A landscape with many valleys, sampled at points; each row gives a point and its height.
From any point a ball rolls to the lowest of the 5 points nearest to it. It stops when none of these is lower. Distance is the straight distance between rows; heights are no part of it.
K617: [  5 -23  21 -14 -35 -15 -20 -13  23  52  39  25 -65 -26 -48 -44  -8  38
  -7  11   3  16 -42 -24   2  56  22  12 -21  22  49  -1 -43 -19 -17  24
  51  15   1  17 -33 -32  -5  -6  39  10 -42  39  -5 -36 -11]  h=6.4
K395: [ -3   5   7  -3   7  -7   0 -32  12  35  24  10 -20  -7 -27 -32   5  54
  22 -18  -6   8 -21 -10 -12  64  41  31   1  24  16 -13 -32 -52 -22  23
  45  24 -11  13 -30  -6   0  -3  49  18 -36  44  17 -28 -12]  h=4.7
K602: [-21  10 -32 -23 -42  10  -9 -23  -9   6 -10  42 -78 -10   1 -50 -10 -65
 -37   8   9  18  19  29  42 -24 -37  25 -34   2   2  39   8  57  26  20
 -21 -36   2  12  -5 -29 -15  -5 -12  20   6  13   7  -8  41]  h=23.6
K253: [  8 -70  36  33   6  54 -30  21  21 -20   2 -25  44  14   7   1  -8  -6
   4 -23 -47 -19 -52 -32 -10 -24  19  38  53 -11   9 -13 -66   0  39 -27
  28  20  16 -22 -15  35  54 -11  27 -37  46 -58  -3  31   4]  h=60.7
K731: [ 39  58  -3  32   2 -23  35  -4 -22  25 -18  -5 -22 -32 -38 -12  15 -58
   4 -12  23  20  42  -5   8 -19  -3   4 -29  -1 -41   8  32  21   3  48
  -5 -29 -21   0   5 -11  13  -4 -38  30   3  18 -38   8  31]  h=62.9
K358: [-36  -1   7 -31 -41 -14 -11 -23  26  53  17  48 -48 -11  14 -71   2 -21
  -2  -1   5  23 -16  13   7  21 -20  11 -25 -11  19  40 -22  -6  -1  22
  18 -29   1  27 -15 -31   6   5  14  -1  -9  20 -33 -16  13]  h=62.1
K615: [-47   4 -23 -66 -51  20 -22 -24  -7   5  -7  51 -74  18  12 -56   0 -48
 -17  27 -18  29   7  44  31   8 -43  14 -42  -6  24  41  -4  24  24   9
  -7 -14  -9  40  -2 -33  -3   2 -13 -14  -1  26 -21   3  27]  h=46.5
K294: [-18  35  -2  14  16 -18  14 -24  18  74  11   5 -31 -28  -9 -31  10  -9
  33 -12  -1  -7   4  32  19  31   3   2 -23 -19 -36   7 -19 -15  13   1
   8 -24  -3  -7 -23  17  25   3   9  26 -13   6  -6 -30  -4]  h=35.2
K2: [  3   9 -10  -8  21  21   4 -37   9  21  15  -1 -13   8 -29 -13   5  67
  31 -15 -19   5 -14   3 -16  63  51  29  19  38  11  -9 -25 -56 -19  17
  36  37 -23   9 -23  -4  -3 -16  48   1 -21  41  24 -19 -12]  h=5.6
K431: [  1  -1  40  10  39 -12  -7  59 -33 -37  -7 -41  73 -29  45 109 -41 -25
  20  -2  59 -51 -11  -3   4 -33  -7   0  38 -17 -33 -23  43  58   6 -21
 -38 -10  23 -25  -1   1  -6  44  19  -5  -1 -30  18  20   7]  h=51.2
K885: [ -3 -19  -5  11  -6  -9   5  24   9 -41   6  -5  43  10  27  39  13  41
 -13  15  -3 -21   3 -32   1  -6   6 -50   1   0   3  -4  28   7 -27 -46
 -10 -11  -2 -27  22  29 -39   6 -31   2  21  -6   9   7 -41]  h=52.2
K616: [ -9  19 -36   2  35  14  -8 -14  15  19  11 -27   4  19 -17   7  13  36
  29   8 -28 -21  11  35   5  43   4 -20  -3   2 -17 -17  -5 -56  -2 -29
   7   7  -2  -6  -1  38  -7  -3  -9   2  -9 -12  21 -21 -35]  h=30.7
K992: [-17  15 -29 -32 -47 -19  16 -35 -27 -44 -12  46 -73  -2 -28 -23  -9 -54
 -62  14  30  18  38  27  32 -35 -28  33 -38  28  -8  32  26  62   4  33
 -41 -18   5  17  21 -37 -21 -11 -24  30  -4  13  31  -9  36]  h=12.5
K136: [-12  39   5 -30 -32 -43  42 -28 -34 -38 -42  31 -49  -5 -35  17  -4 -46
 -63   7  63  28  30  34  -8 -47 -37  16 -33   2 -19  21  30  45   0  50
 -55 -14  28  35  36 -64 -13 -11 -14  19 -31 -14  10   1  29]  h=12.3
K623: [ 13   5 -19  -4  30  27 -15 -31  -4   0  25 -11  -2  10 -35 -10  -2  56
  36 -24 -27   1 -17   9 -27  51  48  35  30  46  29 -22 -28 -53 -25  17
  37  47 -25   4 -18  -4 -14 -12  48  -5 -25  44  33  -7 -17]  h=6.3
K818: [-16 -24  43   2  17  -9  17  42 -16 -29 -14 -16  70 -13  72  80 -32  18
   1   4  30 -26 -11 -10  -9 -47 -14 -17  29 -20 -25 -18  33  35   1 -51
 -45  -5   6 -26   1  -3 -22  38   9   0   6 -24   0  13  -1]  h=51.7
K201: [  3 -65  35   1  12  44 -46  20  27 -10   7 -28  31  33  -5  -9  -3   3
  20 -28 -47  -6 -46 -21 -49 -21   9  22  63  -1  38  -7 -69 -27  29  -3
  26  28  13   0  16  18  43  -9  41 -55  33 -57 -26  33 -16]  h=48.2
K740: [ 32  58  14  13  25   0  54  18 -46  28 -47 -14  -7  -3 -17   5   4 -29
  -4  14  37  45  23   5 -11 -43 -10 -15 -35 -17 -54  12  49  10  10  40
  -4  10  -8   2  -4 -28  22  10 -63  -1 -26  20 -34   7  39]  h=40.3
K21: [-43  -6  -9 -45 -44   6 -18 -26   8  41   3  56 -67  -4  13 -69   0 -47
  -2  13  -3  23   1  34  26   1 -30  12 -33 -14  21  54 -16  12  11  14
   2 -24   0  26 -10 -29   2   7   5  -3   0  23 -23 -13  32]  h=50.7
K886: [ 10 -54 -16  -2  25  49 -37  17  10 -29  -9 -35  22  35  -4  14   6  27
  -6  -1 -55  -9 -21  -3  -8 -11  -1  -6  26 -17  38 -14 -15 -32   9 -48
  10  12  16  -3   6  43  -6 -28  14 -33  18 -38  14  10 -32]  h=74.2
K140: [ 19 -62   7  20   2  21 -21  27  15 -51  -3 -25  38   5  14  15   7  15
 -33  -7 -44 -16 -20 -45  12 -22   5   3  30  -6  30 -24 -12  11   3 -49
   5   8  13 -16  -3  44  -5 -25  10 -20  37 -44  30  18 -17]  h=76.2
K795: [ -2 -16  52  -1  15 -12  23  25  -6 -40 -15  -8  78 -11  76  61 -20   6
 -12  -9  25 -38  10 -30 -10 -41 -10   3  27 -27 -18 -25  26  28   8 -43
 -36  15   5 -20   7  -2   7   9  21  -6  21 -37  24  29  -9]  h=56.1
K369: [ 35  59  -6  20  -7 -26  39 -10 -18   8 -19   6 -35 -28 -32 -13  19 -62
 -27 -16  27  30  36   1   0 -30 -10  23 -33  -4 -22  13  38  34   2  64
 -16 -29  -2   8  16 -34   9  -6 -23  28   3  15 -18  -4  42]  h=36.0
K224: [ 25  50  -8  34  10 -15  29  11 -17  20 -17  -4  15  -4 -16   8  24 -15
  32  14  11   8  26  -1  -3  -3   8 -43 -21  -2 -44  -6  48  -1 -10  21
   3 -15 -34  -7   7   9  -5  18 -72  11   8  25 -49  -1   2]  h=50.4
K833: [  2  -2  -8  19  -5 -14  13  20   2 -18   3  -4  53  12  18  38  15  30
  18  16  -1  -6  12 -16  -8  -5   4 -56  -3   9 -20  -8  32  -2 -29 -33
  -4 -15 -17 -27  29  24 -31  14 -55   7   7   6 -14   9 -25]  h=44.5
K721: [ 20 -42  21  17  -8  -4   5  21   9 -62  -6 -10  54   0  39  29   5  18
 -35 -13 -20 -24  -8 -59   6 -29   6  -5  24  -6  17 -19   7  11  -7 -44
  -9   7   9 -23  13  26 -10 -16  16  -6  41 -27  34  20 -14]  h=75.0
K407: [-14 -15  22   8  32   1   8  63 -33 -26 -17 -35  57 -14  58  79 -47   2
  10   9  51 -30 -20   6  -3 -34   0 -16  33  -3 -30  -5  46  64   1 -31
 -34 -24  14 -27 -10   2 -29  55  -2   8   0  -8 -11  15   5]  h=50.1
K968: [ 11  16   1  13   6  -6  28  30 -18  -3 -32  -3  45  15  31  33   3  18
  22  28  17  11  23   0 -19 -17   5 -63  -7   4 -32  -3  51  -4 -28 -26
  -6  -3 -18 -22  13   7 -23  32 -62  10   7  22 -43   4  -6]  h=46.2
K161: [  8 -44   0 -11  23  47 -64   1  18 -26  18 -40  30  40 -14  -7  -3  12
  22 -18 -31  -1 -22  -3 -63 -15  13  25  76  21  67 -13 -52 -40   8  -2
  24  33  -9  -1  32   5  12 -14  30 -56  24 -38 -22  27 -24]  h=30.8
K638: [  1  -5  -4   6  31  24  21  59 -47  10 -46 -25  38   3  33  52 -35  14
   9  31  51  17  -5  13  -9 -35   7 -47  14   9 -38  13  56  33  -3 -26
 -16 -14  -6 -13 -16  -1 -28  51 -61   2 -13  16 -36   6  23]  h=49.6
K689: [-25  -8 -22 -62 -78 -33 -46 -15  14  10  38  45 -59   4 -22 -65  20 -30
   0  40   0  29 -11  10   2  44  -8  -1 -40   2  65  24 -36   5  -3  41
  35  -6  -2  38  -4 -32  10   5  -1 -13 -26  46 -27  11   8]  h=74.8
K381: [  2 -58  54  36   3  50 -28  25  35  -2  16 -21  47  27 -11   4 -16 -10
  13 -30 -40  -8 -68 -30 -28 -17  29  30  68  -8   3  -9 -96 -17  41  -4
  27  32  20 -27  -2  22  65   4  31 -54  47 -58 -10  37 -12]  h=59.8
K77: [ 17  50  -1  16  25   9  42  35 -45  16 -45 -15  14  18   3  19 -11  -2
  25  21  29  36   7   4  -5 -27  -1 -40 -16   2 -50  18  52   6  -5   6
   4   4 -20 -11  -8  -5  -1  32 -80  -1  -6  20 -49   2  31]  h=52.4
K423: [  6  -4  52   4  24 -20  17  29 -12 -26  -8 -25  85 -20  64  81 -24  -6
  -4 -16  38 -51   9 -27  -5 -46 -14  11  28 -34 -33 -30  15  42  33 -27
 -37  33  16 -24   1   0  29   5  24 -20  10 -53  39  23   1]  h=53.8
K5: [  1  25 -20  24 -18  -9   2 -18  -4  46   6  14 -56 -40 -13 -41   8 -58
  -1 -16   9   5  14  26  31  -1 -19  19 -26  -7 -26  15   8  33  19  31
 -11 -49  -8  -2  -8  -4   9   0  -1  35   5  10 -16 -18  31]  h=87.3
K584: [-13 -19  33  -7   1 -11  27  37 -12 -30 -22  -8  70   0  64  63 -15  22
  -3  11  20 -22  -4 -13 -13 -31  -7 -39  19 -10 -24  -6  36  20 -14 -50
 -30   3  -1 -16  13  -2 -33  29 -13   8   9  -6 -13   5 -12]  h=51.0
K620: [ 11  50 -20  35  12 -16  15  -3  -1  39  16  -7 -19 -28 -28 -21  21 -35
  29 -15   7  -5  17  17  18  17   3 -11 -27  -5 -42  -4  14   9  -2  31
  -4 -35 -24 -15  -3  15  14   5 -23  33   4  13 -22  -7  10]  h=58.3
K775: [-34  29 -22 -36 -51 -42  25 -46 -30 -62 -26  56 -69  17 -33  -4 -14 -36
 -59  22  46  23  29  32  27 -20 -34  13 -41  37 -10  34  25  59  -4  34
 -51  -6   6  23  28 -48 -38  -7 -40  25 -18  11  33  -5  24]  h=11.8
K461: [ 10  -3  13   3 -11  -1  -6 -22  18  53  32  16 -43 -24 -45 -30  -4  46
  10   0  -2  12 -40 -24   3  63  38  31 -12  31  33  -8 -36 -35 -22  19
  49  37  -7  15 -33 -27  -5  -9  49   9 -48  37   8 -31  -4]  h=2.9
K661: [ 10 -23  59   6  10 -15  25  24  -6 -48 -20 -18  91  -6  70  60 -20   5
 -14 -24  18 -41   9 -40  -5 -41  -8  14  28 -32 -23 -28  17  24  26 -32
 -29  33   8 -23  -5  -1  19  -4  26 -15  25 -49  36  34  -4]  h=57.4
K608: [ 16 -62   3  13  10  47 -28  21  17 -39  -4 -26  26  11   8  11  -4  12
 -15  -7 -54 -14 -30 -34   2 -24   4  19  35  -9  30 -16 -34  -8  20 -45
  11   4  22 -14   3  46   7 -26  21 -36  39 -46  23  21 -10]  h=73.2
K730: [ 30 -38  34  43  -8   0  15  15   9 -61  -6  -5  72  -1  34  13  -5  -4
 -27 -31  -8 -31  -6 -75  -3 -25  28  31  33  -1  -8 -34 -17  15  17 -16
   5  31   4 -26  -8  35  37 -23  25 -19  53 -47  39  34   7]  h=71.8
K526: [ -1 -28  35   9   1 -13  12  13   2 -65 -11  -7  61   3  52  42   4  26
 -33 -13   1 -28   3 -50  -6 -21   4 -16  19 -14   2 -22  15   8 -13 -51
 -18  10   1 -23  23  14 -19  -2   5   2  32 -17  17  19 -17]  h=64.9
K239: [ 16  19 -35  23  15  -9   2   7  14   0  12 -16  22   2 -10  28  24  15
  25  19  -9 -10  14   2   9  25   8 -55 -13   5 -22 -23  17 -10 -18 -23
   1 -19  -9 -15  18  40 -15   9 -42  17   6   1  -5  -7 -31]  h=36.1
K856: [  0 -19 -26 -44 -71 -38 -59 -18   3  38  72  33 -91  -7 -58 -58  -1  -7
  -5  59   5  11 -22  24 -17  59 -12 -17 -43  -1  78   0 -54   3   4  35
  29  21   1  24 -12 -34  28  -5   3 -21 -46  25 -11 -13 -12]  h=38.7
K4: [ -6  -5 -25  -6  46  43 -22 -15  12  -2   1 -32  14  38 -10   9   8  51
  13   0 -40 -10  13  31 -12  27   7  -5  22   1  24 -18  -6 -68  -6 -24
  10  22   2  13  -1  30  -3 -23   9 -15  -3 -11  27  -8 -36]  h=29.9
K195: [ 16   4  52  14  31 -12   4  37 -14 -27   7 -36  93 -19  59  99 -30 -25
   7  -8  46 -58   6 -25  11 -40 -19   9  39 -37 -38 -28  27  47  27 -20
 -33  22  22 -30  -2   5  33  22  15 -20  -2 -50  35  32  -1]  h=53.1
K353: [-14 -18  18 -20 -50 -36 -15 -20  24  52  39  41 -57  -6 -23 -60   4  18
   2  17  12  17 -34 -22   0  53  19   4 -22   3  53  22 -40 -21 -14  39
  36  -3  12  32 -18 -32  -3  -1  23   8 -36  37 -18 -24   1]  h=21.9
K150: [  9 -11 -35 -21  35  37 -47 -17  -9 -20  29 -29  14  34 -25 -11   1  46
  30 -17 -35  -1  -9  17 -47  21  37  25  60  47  54 -19 -21 -56 -13   6
  28  45 -25   5   4  12  -2 -23  44 -30  -5  19  14   2 -21]  h=11.2
K679: [ 34  57 -13  44  12 -23  31   7 -19  22  -9  -4  -3 -20 -29  -8  27 -28
  25  -6  11  15  29   0   0  -3   7 -25 -32   3 -42   0  32   5  -7  34
   2 -20 -26  -7  10   5   3   7 -49  24   8  22 -33   8  20]  h=63.8
K3: [ -8  37 -17  13  33  -5  18 -18  17  51  12  -6  -7  -1 -10  -8   9  19
  39 -14 -14 -11   8  34  10  49  13  -9 -13 -13 -33 -17 -19 -47   2  -6
   6  -9  -3   1 -17  17  13   3  15  15 -23   5  11 -35 -17]  h=19.6
K80: [ 26 -52  27  45  -5  28  -9  25  15 -47  -5 -22  47  -5  19   8  -2  -7
 -22 -25 -35 -21 -33 -60   2 -21  27  26  40 -11  13 -31 -31  15  18 -27
  15  17  21 -21 -13  44  31 -27  28 -22  56 -46  31  31   2]  h=67.5
K761: [ 18  45 -20  37   0 -21  12 -12  -5  34   6   2 -31 -38 -27 -26  18 -58
  14 -16  14   5  21  11  17   1  -1   6 -34  -1 -34   1  19  26   8  43
   1 -45 -15  -9   3   5  12  -1 -21  26   5  16 -20  -6  28]  h=12.4
K208: [-29   2  -3 -16 -24   1  -8 -19  12  69   9  40 -53 -19  12 -65   0 -38
  10  -6  -1  13  -5  37  17   6 -21  22 -24 -15  -8  36 -24  15  17  13
  -1 -44  -5   7 -15 -21  13   5  18  19  -9  14 -30 -21  28]  h=65.7
K387: [-23  25 -20 -28 -43 -37  25 -35 -28 -48 -32  43 -62   3 -28  -8 -11 -47
 -69  21  48  27  36  21  17 -32 -31  23 -38  21 -13  32  31  57 -10  49
 -55  -8  14  29  34 -53 -26  -5 -24  28 -20   4  24  -6  33]  h=10.7
K54: [  1   1 -30  -9  39  33 -24 -20   7  -3   2 -23  13  32 -15   6   9  58
  27  -8 -40  -6  16  28 -26  30  19   5  30  14  23 -10 -15 -76 -11  -7
   6  35  -2  14   0  17  -4 -21  36 -18 -12   5  27  -8 -29]  h=16.2
K223: [-30   9  23 -14 -17 -21   7 -18  28  69  11  37 -50 -15   6 -61   6 -15
  17 -13   4  12  -5  16  16  32 -11  23 -20 -16  -6  32 -30 -12  -6  21
  18 -23   4  21 -16 -16  11   5  27  19 -10  20 -24 -25  11]  h=42.6
K308: [-26   6 -33 -37 -50   2  -6 -35 -13 -20 -17  46 -78   1 -14 -36 -10 -64
 -57  26   1  26  32  31  54 -14 -40  23 -42  20   3  33   9  60  16  19
 -33 -15   1   9   1 -32 -23 -18 -27  18  -6  19  27 -11  32]  h=15.5
K163: [ 21 -34  39  19  -9 -10  21  20  10 -65 -11  -9  68  -2  52  32  -5  11
 -30 -23  -6 -29   2 -69   3 -30  13   9  27 -15   2 -33  -2  14   9 -34
  -5  22  13 -28   7  19   8 -16  28 -13  43 -33  40  27  -9]  h=67.4
K107: [  8 -33 -31 -25  23  44 -60 -11   1 -35  16 -32  26  42 -11  -2   1  38
  26 -15 -34  -3  -8  15 -60   8  18  20  69  33  67 -20 -40 -48  -8  14
  23  37 -19   9  21  12  -3 -23  38 -41   4 -11  -4  15 -20]  h=18.2
K250: [-25  16   7  -1  16 -20  18 -28  25  59  11  16 -19  -9  -6 -32   8  30
  31 -24  -9  -2  -1  23  -1  54  20   9  -7  -3 -12   4 -31 -52  -9   8
  23  -2  -2  15 -29  -7   7  -1  38  17 -25  24   7 -30 -15]  h=10.8
K707: [ 12 -28 -30  -6  39  43 -34   2   9 -16   4 -37  11  37  -1  18   6  38
 -10  10 -43 -12   4  12  -3   1  -6 -15  27   1  31 -19 -11 -45   7 -38
   1  14  14   2  13  42  -8 -25  12 -28   8 -34  24   3 -31]  h=55.8
K814: [ 17  24 -23  29   7 -18  19  19 -10   3   1  -8  29   3 -13  20  18   9
  35  12   0  -4  14  -4   1   8   8 -53 -12   7 -27  -4  30 -14 -24 -11
   2 -24 -20 -19  14  20 -18  24 -64  11  14  24 -31  -6 -25]  h=40.7
K78: [  3  25 -23   0 -38 -13  14 -18 -19 -19 -17  31 -70 -21 -24 -34   3 -64
 -46  -1  23  21  35  14  35 -29 -30  32 -33   9 -12  29  17  62   0  37
 -37 -30   5  13  15 -34 -13 -17 -11  35   1  10  13  -9  37]  h=18.3
K607: [ 25 -72  24  47   2  47 -19  31  24 -24   1 -20  37   6   6   5  -5 -19
 -10 -26 -38 -17 -51 -49   1 -22  22  32  56  -6  10 -24 -56   6  32 -27
  19  21  25 -31 -11  42  44 -15  34 -35  45 -60  16  22   5]  h=64.4
K970: [  3 -24   7 -16 -56 -25 -43 -18  17  58  53  21 -78 -16 -51 -48  -5  15
 -13  35   6  22 -38 -13   2  54   2  -4 -41  11  69   6 -44 -10  -9  29
  40  15   9  23 -20 -36   2  -8  28  -3 -45  28 -12 -30 -11]  h=16.5
K714: [-22 -12  10 -37 -59 -30 -21 -26  21  46  31  43 -62   0 -12 -68   3  -2
   6  15  12  22 -18 -12   8  46  -4  -1 -27  -3  48  38 -42 -14 -10  35
  39  -9  14  33 -10 -28  12   1  16   1 -25  40 -28 -11   2]  h=44.1
K72: [  7  31 -34  26  29  -5   0  -3   5  30  18 -17   3  -8 -24   6  19  13
  32  -1 -14  -9  11  23  17  39   9 -35 -19  -3 -27 -20   5 -28  -9 -16
   2 -14  -6 -18  -2  32  -4   2 -33  20  -9  -3   2 -21 -28]  h=26.7
K447: [ -3 -12  40   3  28 -14  -2  49 -22 -34  -4 -30  85 -21  58  91 -44  -7
   3  -8  48 -49  -9 -10   4 -41 -14   2  33 -19 -36 -20  38  54  14 -32
 -43  -6  17 -15   1  -1   3  33  14 -12   2 -30  13  24   2]  h=51.3
K414: [ 23  56   4  28  11  -6  46  16 -28  19 -47  -5   3  -2 -19  12  14 -24
  10   7  31  30  25  -4 -14 -26  -2 -30 -28 -10 -51   7  48   3   1  27
   0  -2 -18   2   7 -14   7  14 -63  13  -9  23 -49   1  29]  h=51.8
K680: [ -9  15 -29  -4  48  26 -11 -17   8  13   4 -25  12  30 -11   3   6  52
  32  -7 -38 -16  14  33 -13  40  10  -8  16   2   5 -14 -10 -69 -10  -9
  11  26  -1  10  -9  26   6 -22  19 -10 -16  -1  30 -14 -34]  h=18.8
K411: [-19 -16  19  -1  17   6  25  53 -31 -15 -26 -14  57   5  50  60 -37  27
   9  21  29   2   1   9 -14 -41  -3 -45  13  -4 -36   4  54  33  -6 -44
 -32 -11 -11 -28  -4  -5 -30  45 -33   7   0   2 -23  -3   5]  h=49.1
K858: [  8 -29  -1   9   2   2  -1  21  15 -51   8 -19  39   6  23  30  12  29
 -22  13 -21 -13  -4 -41   9 -13   1 -39   9   0  13 -23   8   1 -19 -48
  -2  -5   8 -17  16  38 -32  -6 -15  -9  24 -15  27  10 -34]  h=62.2
K906: [  3 -16 -37   4  30  22 -21   4  10 -11  12 -30  20  28  -6  22  10  41
   3  18 -29 -17   4   9  12  19  -8 -31   7   1  11 -23   3 -38 -12 -45
   0   5  12 -12   6  48 -14 -11  -9  -8   1 -30  28  -8 -46]  h=48.5
K325: [ 12  35 -29  30  26 -17   1  -6  20  42  15 -14  -1 -23 -20  -5  18  -9
  37   3   0  -8  12  24  20  32   4 -20 -29  -2 -40  -9   2 -20  -2  -5
   4 -28 -13 -16  -7  26  10   8 -26  23  -2   3  -2 -22 -13]  h=8.4
K792: [  0  10 -29  -9  37  29 -10 -28   7   1  13  -9   8  22 -19  -9   3  61
  36 -15 -23  -2   2  21 -27  48  38  19  20  28  24  -9 -16 -66 -20   2
  24  41 -12  10 -19   8  -6 -17  43  -8 -17  20  24  -8 -25]  h=8.7
K961: [ 15 -44 -10  14   4   8  -5  14  12 -54   4 -24  34  10  11  19   5  25
 -35   8 -35 -18 -12 -46   9 -11  -8 -14  11   5  30 -26   1  -5  -9 -57
   2   1  20 -17  17  47 -22 -17   0 -16  27 -31  33   5 -28]  h=72.5
K379: [-37  -4 -13 -56 -62  -7 -27 -26   7  25   9  64 -67   3  10 -71  13 -39
  -7  20 -14  37  -8  33  15  13 -32   4 -36 -13  35  49 -16   7   6  25
  14 -19  -9  36 -13 -28  11   2  -5 -11  -3  32 -38   7  29]  h=58.0
K863: [-28   7 -19 -41 -37  12  -9 -29 -12  24   1  40 -79 -12  10 -56  -5 -51
 -21  10  -5  21  10  43  41  -7 -41  23 -27 -13   6  45  -1  43  20  17
  -6 -35   2  18  -7 -28   0   6  -5   7   0  21  -6 -14  39]  h=35.7
K443: [ -4  30 -16 -14 -35 -23  22 -29 -20 -26 -15  40 -64 -15 -22 -17  -4 -59
 -57   0  34  25  41  13  22 -30 -32  30 -32  10 -13  26  31  53   4  47
 -39 -25   9  21  22 -40 -18 -10 -16  27  -4   5  15  -3  43]  h=12.9
K924: [ -9 -24  33  -5   2 -11  28  25   3 -53 -12  -6  64  -6  58  54  -8  31
 -17  -1  12 -22   2 -34 -17 -38  -6 -34  16 -15  -8 -11  26  15 -15 -47
 -26   2  -4 -19  13   7 -29  16  -5   2  19  -9   6  18 -25]  h=55.7
K194: [ 15  51   0  12 -21 -34  36 -23 -19 -16 -24  26 -52 -23 -32 -21   6 -59
 -50 -12  34  30  40   2   4 -37 -20  33 -25  -2 -20  14  38  46   2  58
 -30 -23  10  17  20 -44  -4 -13 -14  27  -8   6  -5   6  44]  h=19.0
K603: [  7 -25 -20 -19  38  54 -44  -9   9 -22  -3 -34  17  39  -6   2   4  41
  21  -7 -43 -12   0  17 -29  10  11   7  40  13  47  -6 -23 -59  -9 -15
   8  32  -5  15  12  25  -2 -23  26 -39   3 -22   9   9 -33]  h=35.0
K83: [ 22  59  16  -3   4 -34  55  -8 -33  -2 -43  10 -30 -11 -30  12   5 -48
 -40  -8  42  36  34  14 -13 -52 -28  14 -36 -20 -30  17  41  29  17  59
 -23  -8  11  28  20 -54  16  -1 -27  16 -25  -9 -10   3  45]  h=17.5
K936: [ 29  63  10  25  11 -17  51   5 -32  32 -34   2 -21 -11 -32  -1  12 -48
  -5  -3  28  35  36  -5  -8 -30  -5   4 -34  -8 -47  13  49  17   8  55
 -15  -1  -8  15   4 -29  16   3 -45   8 -10  12 -32   7  47]  h=35.6
K803: [-28   5  20 -17 -15 -34   3 -26  36  69  18  38 -37 -15  -2 -57   1  26
  10 -15  11   9 -19  -7  -4  45  17   9 -20  -2  13  24 -31 -31 -13  26
  30  -7   5  21 -19 -25   8   6  37  17 -27  28 -18 -21   0]  h=23.3
K496: [  5 -65   4  -8  25  63 -48  15  22 -29  -8 -37  21  35  -2   7   0  14
   4  -9 -50 -10 -32  -1 -22 -22   0  15  54  -4  45  -2 -40 -29  21 -24
  15  20  11   3  12  23  15 -26  30 -45  37 -50  -7  20 -16]  h=55.2
K877: [-13  36 -12  14   8 -11  15 -20  14  63  17   4 -40 -35 -10 -41  12 -28
  31 -24  11  -2   3  32  28  25  -6   8 -23 -14 -36   8  -7   8  12  17
   0 -37  -5  -5 -19   5  13  13   6  33  -7  14 -15 -26  15]  h=61.2
K456: [  9  -8 -30  13  20   6 -18   7  14 -16   9 -27  27  11  -7  39  18  37
   3  24 -24 -22   5 -12  17  11   2 -39  -9   1  -4 -20  14 -20 -14 -44
  -5 -10   8 -18  17  45 -18  -3 -31   6   4 -15  25  -4 -42]  h=47.7
K898: [-14  35 -12  -4  39   4   4 -35  21  45   8  -7  -4   4  -6 -19   0  44
  33 -15 -19  -1   1  27  -6  56  18   6  -2  -3 -15  -7 -18 -68 -18   2
  20  15   2  16 -17   9   4  -3  37  14 -28  14  18 -31 -24]  h=11.0
K336: [-35  -5 -11 -56 -70 -26 -34 -17  21  23  31  51 -61   5  -9 -66  20 -31
   1  33  -4  28  -9  22   4  29 -19  -5 -31  -6  56  33 -31  -1  -4  33
  30  -7  -3  39  -3 -30  10   6   2 -13 -18  39 -37   8  11]  h=73.8
K412: [  4   7   0  -1  11  11  -4 -29   6  28  23   0 -27  -6 -46 -18  -1  58
  19 -20 -16   7 -34  -9  -7  56  44  31   9  43  24 -14 -36 -43 -27  22
  42  42 -11   8 -37 -19  -7  -9  54  15 -32  51  21 -31  -5]  h=4.4
K36: [ -6  -2  16   2  18  -1  26  48 -28 -15 -27 -11  49  11  46  45 -17  28
  11  13  29   3  -4   1 -18 -30   7 -51   5   3 -26   5  46  17 -14 -33
 -21 -10 -18 -18   3  -5 -34  40 -57   4  -1  19 -39   3  -5]  h=48.1

Two balls start at each pair of points below. Name the first point that both come to, or write never.
K414 and K77 -> K83
K161 and K906 -> K412
K818 and K526 -> K36

For each start below, name the point where the ball stops.
K80 -> K461
K107 -> K461
K680 -> K461
K608 -> K461
K163 -> K325
K423 -> K325
K661 -> K325
K924 -> K325
K208 -> K387

Call two points neighbours if one is among the 5 nearest of the other. Go from one point of each pair to the other, from neighbour to neighbour, staying as low as possible. Name the highest point that can't be avoided.
K325 and K761 -> K414
K761 and K387 -> K369
K325 and K461 -> K3
